Points, in no order, along strands that fork, close into loops and pass close to each other.
(in the rows, 128 means zero)
Points whose rows are less than 132 apart are linked; no others are. Some points are linked to none.
Fuf: [137 113 145 148 152 126 151  90 106  92 136 138 145 133 143 146 139 119
  96 125 120 170 107  93 108 125 144 155  65 109 145 106 139 167 130 151
 122 151]
lomo: [155 115  87  93 133 105 151 145  33 163  79  56 116 114 122 122  94 124
 169 135 171  62 122 170 138 146 175 114  91 127  79 117 131  97 134  75
 147 131]
dunu: [112 161 145 137 119 145 152 130 159  79 134 176 154 112 108 115 158  98
 103 115 143 158 114 125 176 115 115 178 182 132 156 129 118 140  91 139
 148 123]
vekan: [177 131 155 154  91 106 153 131 197 100 130 151 106  87  65  93 135  96
 100 108 145 137  77  87 154 120 145 168 164 113 117 154 126 181  94 131
 128 130]
Bodut: [151 146 180 121 141 136 170 129 108  99 127 129 118 154  85 135 145  85
 147 121  64 147 143 138 111 119 130 125  97 118 162 104 146 103 124 142
 140 155]
bifad: [119 154 132 135 157 145 150  63 171  81 137 139 156 126 121 104 124  99
 122 146 146 204 104 103 133 100 100 158 156 169 138 110 166 138  84 146
 161 150]
Toti: [151 101 174 143 154  93 111 126  94 160  96 112 142 128 128 131 120 135
 139 134  98 117 177 171 113 163 160 107  95 122 131 119 111  94 116  99
 131 135]
pobu: [194 165 167 177 143 103 167 134  95 144 129 129 118 138 142  62  98 116
  89 147 108 145 123 162  98 136 130 141 162 193 153 106 125 110 127 127
 156  83]
Fipip: [177 128  81  90 107 109 120 127 127 101 123 126 163 186 142 170 136 175
 147 104 174 117 100 133 163 104  94 149 143 170 118 112 118 122 130 127
 114  97]
lebek: [111 156 102  95 132 122 113 129  87 109 134  99 114 132 136 140 142 172
 164 125 136 127 133 158 124 113  96 160 159 140 130 116  82 110 131 139
 118 101]
Mefa: [ 89 134 117 111 110 127 146 130 156 139 155 149 121 158  76 152 117 120
 151  95 153 116 126  94 118 124 130 122 136 123 145 143 126 127 142 132
 103 149]
vifis: [101 122  83 115 107 157 120 143 130 160 124 100 107 125 148 173 151 174
 176 120 144  60 164 188 143 167 140 107 125 118  53 134 132 103 122 113
 145 133]
Kanog: [130 140 121  89 118  91 118 111 176 112 156 148 164 148 140 130 125 160
 123 133 144 105 137 124 147 139  97 164 166 124 110 118  75 131 160 119
 136  88]
Rodib: [145  90 162 164 105 112 111 131 232 112 106 138 100  96  49 104 124  71
 116 118 150 114 114  74 126 122 154 140 141  99 104 140 106 171  99 117
 121 159]
tidin: [114 129 110 139 118 134 131 158 118 173 142 142 146  97 192 141  95 178
 122 138 123  91 100 114 102 151 105 111 104 123 126 180 119 126 159  79
 117 155]
Pokab: [130 140 103 166 109 156 168 151  88 153 118 128 108 127 174 120  94 129
 111 173  91 150 122 137 106 124 154 103 109 105 164 174 146 149 131 132
 101 139]
vapip: [107  92  69 131 126 125 108 148 116 170 123  81 100  88 182 125  94 127
 127 120 145  78 141 169  96 128 105  94 131 130 104 166 139  85 122  90
 124 136]
tuvu: [ 96 135 139 109 159 112 117 131 117 100  97 134 162 102 123 129 167 133
 110 112 152 126 151 129 167 155 142 150 146  90 119 123  74 135 155  92
 109  97]
sedut: [149 124 118 128  98  81 111 127 145 115  93  80 123 134 170 132 128 129
 138 156 116 119 165 157  99 146 116 125 142 126 102 106  66 109 125 114
 122  80]
kotar: [132 112 162 114 134 138 108 123 114  87 116 117 125 125 108 140 158 113
 139 118  96 146 156 143 140 153 137 126  91  89 156 115 121 116 138 147
 113 146]
fale: [112 138 110 103 117  92 140 120 151 130 152 150 164 132 153 154 124 175
 116 102 169  89 105 100 127 128 112 147 125 130 107 135  99 144 169 101
 121 108]
pavo: [164 129 196 159 125 135 138 127 145  75 139 148 139 119  98 102 150 101
  93 140  95 182 121 137 138 138 146 152 113 117 166  78 146 138 112 117
 158 121]
zipom: [126 106 124 105 122 150 105 131 180 129 158 100 119 118 132 172 132 138
 140  68 177  78 149  78 135 163 139 146  96 128  88 128 134 131 191 124
  86 165]
bap: [169 106  96 123  98 123 121 131 136 157 136  95 124 125 150 125 104 165
 162 149 100  82 163 176 125 159 112  96 139 102  85 146 106  83 114 133
 146 106]
patum: [123  77 139 127 164 149  71 113 204 102  97 130  89 135  82 151 152  60
 134 165  94 140 162 104 107 116 124 117 110  96 108  90 148 140 109 112
 158 131]
Kabem: [ 84 172 124 113 125 118 151 130 102 130 121 156 133 147 154 113 131 104
 115 149 154 166 113 120 170  92 135 150 143 144 170 155 115 158 153 150
 110 132]
Nule: [168 126  70 106 105 121 146 139  86 146 136 104 137 169 160 167 129 182
 152 100 153 100 113 157 129 121 113 126 131 145 103 125 142 122 119 148
 136 102]
femet: [ 97  95 154 148  89 145  78 127 252 114 123 125  87 116  79 134 125  58
 124 136 136 107 133 102 123 118 123 125 134 123 102 127 115 143 107 106
 126 161]
rivul: [156 121 106 117 154 109 146 100  99 109 121 145 187 154 188 138 104 169
 116 138 148 152 119 166 132 143 102 154 129 172 119 104 140 122 113 103
 167 106]
Nota: [ 65 126 134 132 131 132 119 156 158 181 135 143  83  80 158  96 116  73
 109 149 147 129 133 110  93 123 120  96 104 125 141 162 159 139 153 123
 106 162]
Vuzoz: [121 161 124 182 138 149 194 133 117 104 136 150 126 120 122 159 121 140
 117 133  60 144 107 119  81 117 128 129 130 113 147 123 158 123 101  99
 165 125]
tiz: [150  56 104 143 169 133  56 118 177 138 120 152  76 155 117 178 144  86
 137 152  99 127 176 125 125  94 135 134 112 114 124 113 156 115 117 111
 135 127]
Tuno: [142 129  99  90 106 121 108 152 154 151 151 108 126 132 133 130 113 158
 143 107 134 102 141 123 123 121  86 111 158 128 142 169 113  87 161 128
 107 123]
dodak: [106 134 160  92 135 115 110 152 155 137 117 150  87 109  84 102 135  76
 142 127 146 145 166 131 126 143 118 119 131 130 154 163 108 111 129 139
 118 124]
zomu: [139 149 148 121  86 145 130 163 160  96 130 139  87 108  90  97 121 103
 103 130 131 169 108 123 116 153 128 111 147 132 148 141 139 164 111 152
 144  95]
zuk: [114  97 154 162 170 143  50 104 165 122  76 128 141  89 108 148 173  95
 116 140  88 139 153 143 130 123 145 102  70 109 136  80 122 147  94 117
 150 152]
forek: [ 98 140  98 122 125 180 145 145  72 132 132 115 109 121 121 149 120 141
 156 108  87 107 126 167 140 138 121  99 126 103 129 156 143  95 123 132
 139 151]
pusev: [143 124 100 109 122  65 157 130 118 122  98 102 137 147 148 150 129 143
 140 124 145 113 148 148  84 126 128 121 116 129 102 113  90 122 146  96
 126  77]
zumo: [133 120 119 122 115 122 118 112 189 133 157 104 128 101 134 150 125 142
 127  72 157  77 111  68 139 119 124 152 125 121 116 169 108 121 165 116
  80 169]
vadan: [171 133 131 177 106 140  96 138  91 106 116  94 150 124 143 102 109 152
  98 138 114 162 115 168 135 130 108 147 193 167 151  83 114 125  85 133
 159  74]
fareg: [154 106 129 106 120 152 120 103 135 110 177 146 160 153 147 144 107 151
 113 112 141 126 110 124 165 162 101 150 109 134 138 141 132 135 149 154
 113 151]
rur: [160 147 113 116 112 129  99 119 106 117 150 103 126 123 180  89 100 139
 113 139 131 150  88 146 152 117  77 130 150 144 155 150 110 130 147 151
 126 116]
Suno: [181 151 130 146 114 109 146 115 163  90 127 112 114 147 112 147 151 125
 131 115 127 155 159 119 101 102 122 159 172 157 138 122  88 123 105 153
 101  82]
rugu: [110 118 152 141 144 139 155 126 148 104 106 167 160 109  94 105 149  59
 109 103 123 128  90  54 160 109 151 161 128  74 138 127 116 189 127 147
 128 183]
nanub: [ 84 162 103  97 118 137 157 116  60 159 156 153 140 183 131 122 134 151
 167 141 145 129  89 166 164  98 141 121 131 150 128 118 165 127 122 166
 133 132]
Buler: [ 99 176 137 122 157  86 150 130  71 157 111 142 118 138 124 123 131 118
 139 148 134 170 126 123 145 112 154 131 124 125 168 141 111 133 160 112
 123 125]
vopur: [135 115  96 134 129 126 124 135  66 155 107  54  92  89 159 102  78 110
 127 139 122 111 131 157  96 147 124 100 138 115 125 155 124  90 127 107
 122 128]
simar: [ 87  99 122 140 124 127  93 107 208 120 129 112  86 120 104 163 141  91
 144 108 144  99 146 104 116 106 112 136 120 120 117 139 112 110 124 112
 100 169]
mifo: [200 154 180 162 111  99 137 159 119 131 117 136 122 112 116  76 110 116
  87 148 131 174 110 148 124 146 133 128 138 170 166 132 116 149 111 111
 138  82]
Savus: [126 122 161 141 188 126 169 130  95 133  95 129 100 141  79 117 158  96
 140 120  95 125 194 149  86 128 181 101 119 138 118  96 148  95 127 117
 133 107]
pizem: [118 150 154 123  85 131 142 105 109 111 162 125 115 136 143  96 111  96
 121 147 116 162 103 148 111 115 129 128 111 122 157 122 150 148 108 191
 138 137]
zigi: [ 99 119 129 128 124 128 162 140 126 130 115 152 145 156  87 162 150 137
 141 115 125 137 173 159 112 153 167 103 130 108 125 117 133 108  97  99
 124 108]
keson: [106 125 132 146 116 160 156 123 164 104 144 170 169 136 109 129 114  90
  90  83 153 114 102  66 153 125 150 158 138 119 144 142 108 169 137 142
  93 159]
Gufim: [145 151 188 126 126 132 148 153  74 124 108 111  75  97 104  58 106  89
 118 149 102 150 152 171  99 150 179 110 132 143 137 125 155 124 106 147
 159  95]
Sifaf: [ 81 110 107 138  98 151 163 145 145 170 145 154 136 123 139 130 106 112
 117 118 147 102 140 121  70 129 146  82 115 124 117 167 151 132 110 130
  95 138]
vafit: [108 149 118 112 101 186 101 144 164 101 146 113 112 123 127 190 152 172
 157 106  94  85 151 145 148 165 103 136 135 120 121 135 120 115 141 124
 143 159]
kem: [155  94  86  89 147  93 106 151  92 159  92  80  86 134 126 140 127 142
 188 144 178  67 138 183 137 154 140 110  97 119  61 119 154  82 147  70
 135 122]
masol: [166 120 105 111  99 131  81 146 152 130 146 124 154 133 149 127 116 176
 124 103 115  92 118 109 157  92  55 132 185 157 140 151 100 113 142 152
 136 100]
Nel: [106 156  66 144 128 129 158 134  42 182 111 132 149 167 169 129 115 173
 153 161 138 129  86 155 171  89 138 116 150 150 119 123 162 136 118 136
 147 120]
rus: [101 133  77 135 111 127 170 168  78 196 108 123 139 138 177 119  91 141
 136 162 139 115 116 151 122 121 152  92 126 117 133 172 139 129 154 103
  97 127]
Vunu: [168 136 188 159 138 114 117 150 136 115 110 150 150  93 100  87 133 107
  80 133 123 178 119 127 142 148 147 126 122 113 161 135 112 150 117 109
 132 110]
tilid: [116 103  94 110 140 150 122 115  98 137 149 145 162 174 133 150 156 205
 162 124 138 118 130 149 165 110  95 135 166 159  76  86 168 119  92 166
 163 107]
nozu: [ 90 122 171 116  94 113 120 114 119 148 160 131 141 111 165 112 121 123
 114 118 130 108 132 152 120 152 136 121  84 110 144 127 118 128 143 155
 105 159]
tak: [156 109 185 154 134 103  98 142 122 147 118 134 134 100 112 105 118 126
 108 148  99 150 147 145  98 156 139  85  87 115 151 140 120 128 110 102
 120 129]
kup: [101 144 168 101 146 119 128 156  98 152  93 139  69  97 107  85 106  69
 140 148 121 150 157 152 109 147 150  99 116 130 151 157 147 112 118 141
 150 127]
fenat: [159 142 116 161 146 150 163 130  63 140 130 109 129 111 111  76 123 142
 144 150  98 118 162 168 118  98 146 141 196 133 107  87 108 101  70 172
 179  67]
boz: [ 81 159 113 120 140 159 115  91 159 104 150 149 139 125 134 109 133 122
 125 144 142 164 103  90 150  88  68 149 184 169 130 120 143 157 111 179
 151 141]
pibe: [ 81 139 136 113 190  84 101 135  77 175  85 124 125 100 132  99 125 120
 130 143 137 149 137 106 130 127 143 102 107 103 147 147 105 134 176 103
 131 139]
ketaf: [ 94 144 106  94 106 146 118 164 102 161 135 113 115 134 137 158 148 152
 150  98 175  79 105 143 149 161 139  91 110 144  96 119 170 114 177 105
  82 130]
Rugaz: [187 143 196 184 158 124 142 118 136  87 133 133 130 132 119  92 158 122
  93 134 108 163 146 152 128 133 147 167 137 161 165  71 124 106 136 119
 129  98]
kap: [ 83 176 161 109 112 149 161 160 177 109 125 167 110 105  95 109 117  60
 109 134 130 130  96  70 153 133 119 149 138 119 149 142 126 168 135 147
 153 146]
bigo: [171 129 192 125 164  81 116 131  50 159  98 119 151 137 135 101 112 141
 109 125  95 141 153 145 123 124 178 121  94 139 145 110 120  98 157 141
 132 138]
rozip: [102  69 137 125 177 121  85 121  89 177 113 118 116 103 142 129 134 108
 136 131 119 119 159 165 109 114 154  90  61 108 129 131 159 105 123 125
 128 172]
bofik: [126  99 169 134 142 123  79 121 162 101  89 113 127 104  99 125 174  91
 119 138 115 159 172 131 148 142 150 111 104 103 134 109 100 136 114 132
 115 129]
koli: [132 124  87 101 116 138 130 130  84 163 159 101 139 119 159  99 112 172
 156 128 122  73 142 169 142 125  99 114 160 106  84 123 104 102 134 168
 161  93]
gufuv: [100 145 126 132 111 181 126 137 114  87 153 123 119 123 111 132 127 141
 135 133  59 120 115 157 122 139 102 110 157  96 135 122 142 114 106 142
 175 124]
besi: [130 130 141 145 174 127 144 100 131  91 105 140 155  98 101 131 172  94
 103 111 106 161 103  58 132 105 145 143  86  74 145 105 121 172 136 142
 131 158]
Kagod: [132 109  93 107 137 127 142 152  74 175 141  95 102 108 173 130 118 157
 151 119 151  93 123 158 125 160 137 111  72  99 103 168 151 105 162 108
 133 168]
guga: [ 95 123 147 153 102 188 137 139 192  95 141 147 154 136 105 137  78  88
 106  83 117  86  96  50 102 138 138 130 119 110 129 126 127 156 146 117
 115 173]
mav: [129 129 140 130 137 143 132 140  65 122 126 122 122 124 143 146 120 141
 135 121  91 141 121 153 148 159 136 118  85 103 160 154 139 113 143 123
 124 161]
tozon: [182 115 155 125 159 100 140  70 149  98 149 164 159 136 118  94 113 105
 105 128 153 175 113 101 169 119 120 174 133 129 145 134 123 148 121 137
 116 138]
Ded: [132 159 132 143  77 168 125 136 174 106 150 132 112 110 113 105 131  90
 109 109 127 133  69  86 168  81  90 148 175 141 151 156 120 165 118 175
 120 152]
gede: [ 79 150 119 108 120 139 139  91 117 146 157 146 158 162 181 109 108 116
 114 144 161 150 112 122 151 104 120 145 134 162 149 126 142 158 143 180
 112 149]
sog: [126 143 109 140  95 151 118 122 179 106 155 109 105 111 110 130 117 107
 129  81 129 103  87  73 151  90 106 158 153 118 153 168 108 125 143 149
  93 175]
nin: [135 125 123 136  79 124 105 112 213 108 149 115 131 151 103 149 119 155
 138 126 110 109 147  90 121 134 129 141 171 122 132 148  98 120 106 145
 121 119]
vobo: [152 136 148 174 114 159 140  96 166  70 149 140 147 134 118 119 133 119
  97 140 121 190 108 140 118 116 114 156 154 153 149  80 163 135  78 136
 169 115]
Pim: [120 166 109 120 138  99 173 142  50 166 111 129 144 153 117 112 106 146
 144 136 133 125 124 159 119 126 143 120 178 144 134 122 111 108 122 103
 157  80]
teme: [ 62 165 113 122 110 154 130 137 198 165 158 123 113  90 136 133 108 119
 122  97 141  87 130  61  82  90 128 115 153 154 122 156 143 133 160 121
 102 138]
lifu: [137 129 111 148 101 128 132 126 154 117 155 137 139 142 118 155 126 174
 124 111  99 125 129 107 102 100 106 128 170 132 144 138 137 132  84 160
 153 104]
dup: [150 156 156  96 167 118 146 114 112  88 133 164 117 128  95  91 137  84
 115 145 133 193 129 105 150 115 134 166 131 134 160 134 128 146 139 152
 135 118]
Pizum: [190 155 149 178 167 102 161 128 115 105 116 111 127 145 136 106 132 143
  92 124 112 131 143 131 103 137 126 168 168 173 138  89  99  99 157  91
 133  77]
zirer: [ 97 147 119 123 127 159 148 122  90 129 153 152 134 153 161 154 116 139
 135 145 104 142  96 130 162 132 128 139  87 115 161 148 159 145 160 139
 127 184]
Fom: [130 125  89 112 121 183 139 111 115 130 180 148 134 159 165 164 101 168
 132 117 136 119  96 116 148 144 107 145 106 146 126 151 181 146 143 162
 129 181]
seb: [149 141 109 105  98 150 115 137 139 108 131 117 115 166 113 195 159 186
 185 121 116 123 150 152 162 160 119 154 136 136 114 132 106 107 120 138
 114 133]
Susu: [113 121 122  98 134  78 127 129 117 169 134 142 163 128 152 138 139 153
 127 112 180 104  93  92 146 138 123 131  66 113 116 125 103 151 192  97
 100 149]
Nive: [170 135 116 140 119 128  80 127 113 107 119 115 157 124 160 116 122 157
 111 122 126 140 108 150 172 101  54 140 190 164 146 127  93 125 104 146
 141  99]
moro: [101 130 127  99 163  78 108 147  73 184  86 126 154 118 156 122 140 156
 141 138 152 128 102 107 154 133 158 103  63 105 135 122 118 147 193 100
 123 147]
dazos: [157  98 138 136 149 101 152 110 173 102 122 160 169 152  75 153 159 137
 125 117 141 152 159  80 134 141 168 160 124  96 120  99 101 138 124 111
 118 111]
fotu: [105 120 103 113 124 176  81 150 168 136 138 104  87 113 147 186 135 164
 161 108 127  70 176 160 137 164 120 128 125 132  91 157 151  94 145  96
 135 157]
ped: [147 141 139 185 125 143 129 139  72 135 123 127 129 116 131  87 120 140
 116 146  99 168 127 157 120 107 115 133 204 157 136  84 149 119  69 165
 195  79]
gid: [ 87  77 110 101 179 127  67 129 120 170 119 119 108 120 126 154 169 104
 151 107 165 125 143 135 139 104 129 105  62 124 131 113 155 106 152 122
 106 179]
tipem: [127 129 125 145  73 182  97 137 166 130 174 127 118 142 112 101  90 111
 128 111 119 130  86  78 144  92  80 130 173 156 161 130 142 145 124 208
 137 162]
devi: [156 147 158 109 143  90 137 104  44 134 123 106 129 143 168  96  94 121
 124 143 115 148 129 170 120 117 146 149 123 142 151 125 119 105 138 150
 131 117]
dek: [120 145 102 103 126 112 176 142  95 140 149 157 139 179  85 128 139 163
 157 130 139 132 141 161 129 129 157 114 162 125 112 115 147 109 110 122
 139  77]
tet: [128 116  91  96 131 136 109  86 154 103 157 129 164 184 124 154 130 174
 145 102 175 120 115 105 156 102  95 170 173 181 100 109 123 134 122 156
 120 118]
Zukom: [108 157 199 119  94 124 130 153 114 117 105 130 109 124 121 104 126  61
 112 151  90 170 103 128 119 111 156 118  86 118 173 132 146 149 113 164
 147 163]
seta: [ 65 121 114  97 107 188 149 147 158 131 142 115 103 127 130 132 113  59
 134 117 109  90 123 119  83 111 104  89 125 103 117 139 176 113 130 130
 127 169]
Zatu: [115 143  81  87 157 143 127  75 130 116 150 141 149 171 133 144 123 170
 148 135 168 156  86  99 166 105  92 148 146 188 106 136 164 137 140 131
 122 149]
Rudon: [ 74 124 129 110 155 103 112 140 118 146 109 138 142 110 128 133 120 129
 113 117 151 108 145 128 125 155 121 103 130 112 122 145  97 128 167  71
 118 118]
vevad: [162 104 103 118  93 102 158 126 118 151 159 124 133 157 150 173 115 175
 152 101 157 101 115 140 103 142 123 134  86 128 112 138 129 123 120 129
 112 147]
Zot: [131  82 120 136 191 138  71 111 111 129  72 107  93 127 131 179 180 116
 157 137 110 134 194 160 129 138 161 127  80 131 102  90 137 118 126 110
 129 135]
vimek: [ 76 143 166 124  93 144 118 171 149 140 106 113  81  91 135  93 128  52
 111 161 120 153 100 124 114 113 135  91  83 111 154 143 161 156 134 143
 130 179]
zamug: [164  92 173 143  91 135 101 124 175 127 167 138 148 119 110  96 105 122
  91 125 140 130 101 106 120 160 117 122  98 109 139 143 110 161 137 134
  87 143]
geku: [124 140 130 151 102 126 117 100 169 134 176 162 163 111 161 101  99 143
  89 159 145 143  69 101 120 115  84 141 145 155 135 147 123 178 104 142
 130 134]
bifuv: [140  71 102 111 113  92 134 129 155 175 130 111 126 139 152 173 136 161
 155 116 184  75 142 128  97 154 139 116  63 114  75 128 140 127 128 105
 105 152]
zod: [179 101 152 131 120 110 110 103 144 121 164 141 162 114 164 111 110 140
  94 127 149 121  86 104 152 145  96 156  82 115 140 147 102 158 151 133
  99 148]
bobi: [118 104  77 123 150 161 136 130  50 148 148 134 157 131 150 120 132 191
 143 131 132  85 136 140 166  96 108 126 164 123  58 112 139 124 107 167
 177  80]
dila: [110 145 136 169 117 146 153 144 163  89 132 160 141 111 115 153 120 145
  94 132  93 141  99  91  91 128 129 125 126 107 154 158 135 143 100  92
 134 129]
Dade: [171 158 164 167 119 117 176 140 163  93 124 181 123  92  86 107 146  90
 103 115 143 172  98  98 158 117 138 181 154 138 159 138 128 152  77 136
 144 117]
geg: [176 118 142 142 179  98 132 128 150 140  91 133 109 118  75 132 156  80
 119 102 133 165 167  82 103 105 144 103 105 139 153 139 118 135 134 128
  92 126]
vizit: [127 141 151 169 140 120 129 118 103 105 128 131 124  88 155 121 126 134
  81 158 102 160  82 102 115 137 134 129  86  95 146 136 122 174 146 111
 125 138]
Lin: [100 129 106 166 122 138 135 128 100 126 151 154 153 132 144 129 131 170
 110 129 108 144 126 130 117 107 101 127 182 133 127 107 148 135  77 164
 180  91]
guri: [156 152 141 151 120 105 122 128 135  94  92  88 116 130 149 119 151 131
 139 175  95 153 180 144 113 159 155 161 166 134 107  79  74 103 126 105
 113  71]
gud: [111 127 143 107  92 109 146 102  98 156 171 130 153 147 182 100 104 125
 121 130 139 122 122 165 121 115 135 126 106 124 140 132 138 132 112 192
 122 133]
fafor: [190 146 118 144 142 121 143 119 135  85 117 112 133 156 139 156 148 169
 138 133 100 146 160 142 127 135 132 173 166 148 125  95 102  99 128 107
 125  74]
nad: [ 94 135  97 123  86 158 159 139 136 148 163 136 113 123 153 106 111 117
 105 128 124 120 123 101  85 125 123  94 149 114 130 156 152 150 131 181
 115 112]
milal: [150 151  73 124 130 105 157 146  36 145 109 106 145 169 142 140 115 168
 159 128 148 113  79 157 143 108 129 123 150 161 117 101 144 112 122 115
 140  88]
Kad: [ 68 155  91 111 106 154 133 150  98 176 151 110 131 105 157 154 139 175
 157  93 155  54 130 159 132 136 134  96 133 144  69 105 144 120 158 129
 124 118]
vikif: [103 125 175 120 135 137 125 151 183 106 101 163 130  70  65  91 161  52
  96 129 132 132 100  74 151 133 138 124 120  90 123 126 127 184 117 129
 153 155]
sute: [177 159 136 140 147 117 122 107 100 116 117 122 142 126 172  82  96 112
  91 162 126 178  90 134 169 118 101 149 152 158 165 156 113 141 142 110
 128 124]
bopak: [182 144 146 150 138  93 179 117 148 122 130 122  98 150 101 138 142 106
 119 103 125 144 155 105  70 114 136 129 130 157 145 128 123 121 123 139
  98 104]
bupor: [138  87 117 128  83 130 111 116 205 162 164 116 112 131 123 122 106 136
 151 154 108  95 165 144  99 158 125  94 134 101  93 150 133  97 108 138
 122 127]
fike: [ 91 155 133 132 129 152 134 132 150  65 123 141 137 104 109 141 168 117
 108 107 125 138 124 121 144 129 127 153 163  99 140 125  99 135 123 118
 121 113]
vasov: [ 98 107 152 128 152 141 101 111 105 114  84 105  91 133 120 149 159  98
 174 161  83 136 206 185 126 144 171 129 114 119 102  97 119  91  98 117
 118 138]
diz: [120 140 133 127  73 116  83 130 216 141 161 114 122 122 116 115 122 156
 128 118 133  85 131  67 112 101 105 131 190 137 126 146  99 142 124 167
 139  94]
vonu: [149 144 174 124 143 109 129 119  68 112 116  96 101 127 120  85 119 115
 132 148 106 141 172 171  97 142 160 135 146 129 137 104 108 104 126 142
 135  82]
Ripa: [142  95 129 131 164 120  98 124 184 143 110 151 138  76  94 124 155 119
 105  97 130 100 129  84 164 119 122 115 130  94 117 174 115 136 145  94
  92 159]
movu: [129  68 103 133 153 104  67 105 197 149 117 115  89 139 139 186 149 129
 143 133 144 110 168 115 126 119 125 139  94 124  96 135 128 106 130  94
 105 158]
fimok: [121 151 129 139  81 113 118 129 193 160 181 143 128 103 140  94 101 148
 102 123 152 111  90  71  98 103  93 137 161 146 133 155 108 163 132 157
 131 113]
nedam: [115 106 170 151  86 164 118 155 193 114 154 163 145 117  76 109  98  98
  99 121 120 117  97  85 104 153 127 111 108 111 138 141 127 160 121 118
 109 165]
Radev: [128 144  88 104 128 125 128 159 101 156 135 100  88 105 152  99  95 140
 142 135 122 131 126 130 105 120  97 100 165 118 146 187 126  86 158 124
 121 116]
lar: [166 105 145 115 150  85 160 108  86 128 134 145 181 163 151 131 123 161
 118 134 136 139 143 158 114 159 155 140  90 124 113  88 136 129 135 109
 146  96]
kelub: [131 130  81 107 122  97 166 157  41 187  98 105 143 137 150 107  73 142
 156 153 148  88  89 156 147 139 162 102 110 118 113 141 135 105 156  81
 131 128]
kenop: [137 174 137 181 144 147 201 142  93 146 117 173 130 139 152 102  99 123
 113 174  88 171 129 143 116 115 158 139 146 163 170 137 166 145 102 145
 161 121]
luza: [120  85 107  96 151 142  92 136 152 127 105 111 121 124 118 183 171 132
 131  84 190  98 147 100 147 156 140 118  72 124  89 121 137 146 169 111
  85 152]
Kek: [130 132 156 127 175 142 176 125  75 144 106 125 105 132 100 113 138  80
 147 128  83 128 155 150 101  97 173  86  75 109 128 122 162  97 128 127
 139 154]
rire: [ 94 125 143 157 128 139 136 133 126 134 142 161 140  87 152 141 118 147
 106 160 106 127  94 101  91 146 118 108  91 101 139 167 126 153 135  94
 108 158]
mak: [149 141 118  93 114  97 134 145  96 111 114 127 152 177 120 154 157 144
 140 102 184 128  89 127 167 131 130 128 116 144 134 122 119 129 152 108
  81 100]
tipur: [143  95 132 100 157  61 128 130 117 151  92 136 176 139 123 136 151 142
 129 129 157 130 152 123 114 144 150 108  82 110 118  97  99 139 150 100
 121 101]
guzo: [140 116 146 123 123  81 131 100 184 121 141 140 143 142 109 135 132 137
 127 137 135 126 156 103 122 150 127 144 131 102 121 124  83 134 131 122
 117 113]
Garar: [131 117 106 120 108 146 120 135 171  91 101 111 108 166  84 213 165 146
 173  96 126 112 156 116 150 142 142 138 119 131 117 139 115 109 119 113
  91 154]
gepe: [135  83 138 133 198 111  67  92 113 156  94 104  96 107 130 125 156  86
 134 141 113 143 187 164  91  90 162 102  78 134 123  83 141 116 118 153
 138 131]
Tatup: [139  99 143 143 119 122 108 128 164 144 148 131  97 103 100 100  98 124
 121 166 105 118 146 157  89 156 120  75 121  96 111 157 146 114 110  93
 145 124]
Lezo: [137 125 187 169 151 132  91 116 133 122  75  95  89 124 121 111 175  85
 142 166  69 147 200 160 115 152 184 122 116 153 109  67 110  97 115 125
 114 122]
Kalo: [ 88 126  98 130 142 191 144 124 108  85 127 160 160 144 134 126 148 135
 117 132 110 177 127 116 124  89  89 139 185 145 136  92 185 119  78 160
 185 106]
koga: [165 119  62 109 100  94 152 156 109 119  69  96 135 159 136 158 122 167
 161 129 136  81 141 165 109 140 150 109 129 141  66 103 120 106 127  74
 144  72]
Zom: [128 123 119  98 142  96 108 147  89 143  90  99 102 148 101 159 139 153
 181 129 150 104 145 180 143 157 137 105 122 134 107 116 123  92 137  76
 107 115]
noto: [126 135 105 104 172 111 140  65 150  98 152 160 177 143 145 115 121 136
 106 135 173 164  98 103 171 115 100 165 151 160 112 142 136 145 136 112
 123 137]
maso: [107 149  99 129  87 185 140 122 127 118 170 130  98 136 162  90 107 106
 108 171 106 150  83 114 116  98 108 115 145 124 136 127 178 173 134 199
 145 138]
fak: [131 100 125 128 143 129 123 137 133 103  97 125 144 141  92 196 189 136
 137  80 157 131 139 112 161 143 158 131  87 115 124 119 121 133 122 108
  88 142]
gusa: [150 139 105 140 177 157 138  89  61 107 118 106 149 131 181 113 102 151
 118 144 115 172 128 156 130 128 106 144 166 184 126 109 159 107 112 129
 154 114]
Sutok: [ 68 111 121 100 165 126  83 132 106 143  99 129  98 137  82 160 169 118
 175 119 153 120 153 163 148 125 139 103 107 125 116 114 131 105 137  87
 100 138]
Rekig: [ 91 143 134 131  99 179 124 126 166  88 165 130 136 125 120 173 130 152
 128 113  77  94 102 125 132 152  87 141 125 103 127 118 137 131 126 139
 166 167]

A piece is all that can be reached along the links. How many separate loops has the piece of each point below (a circle has one, a figure eight two, a Y none), and how many tips (points with one link)?
maso -> loops 0, tips 10
lar -> loops 1, tips 6
dila -> loops 0, tips 7
rus -> loops 0, tips 2
nanub -> loops 0, tips 5

How many points has the smallest loop of links through each point below? Write - if it is on no loop.
gid -> -
pobu -> 6
bobi -> -
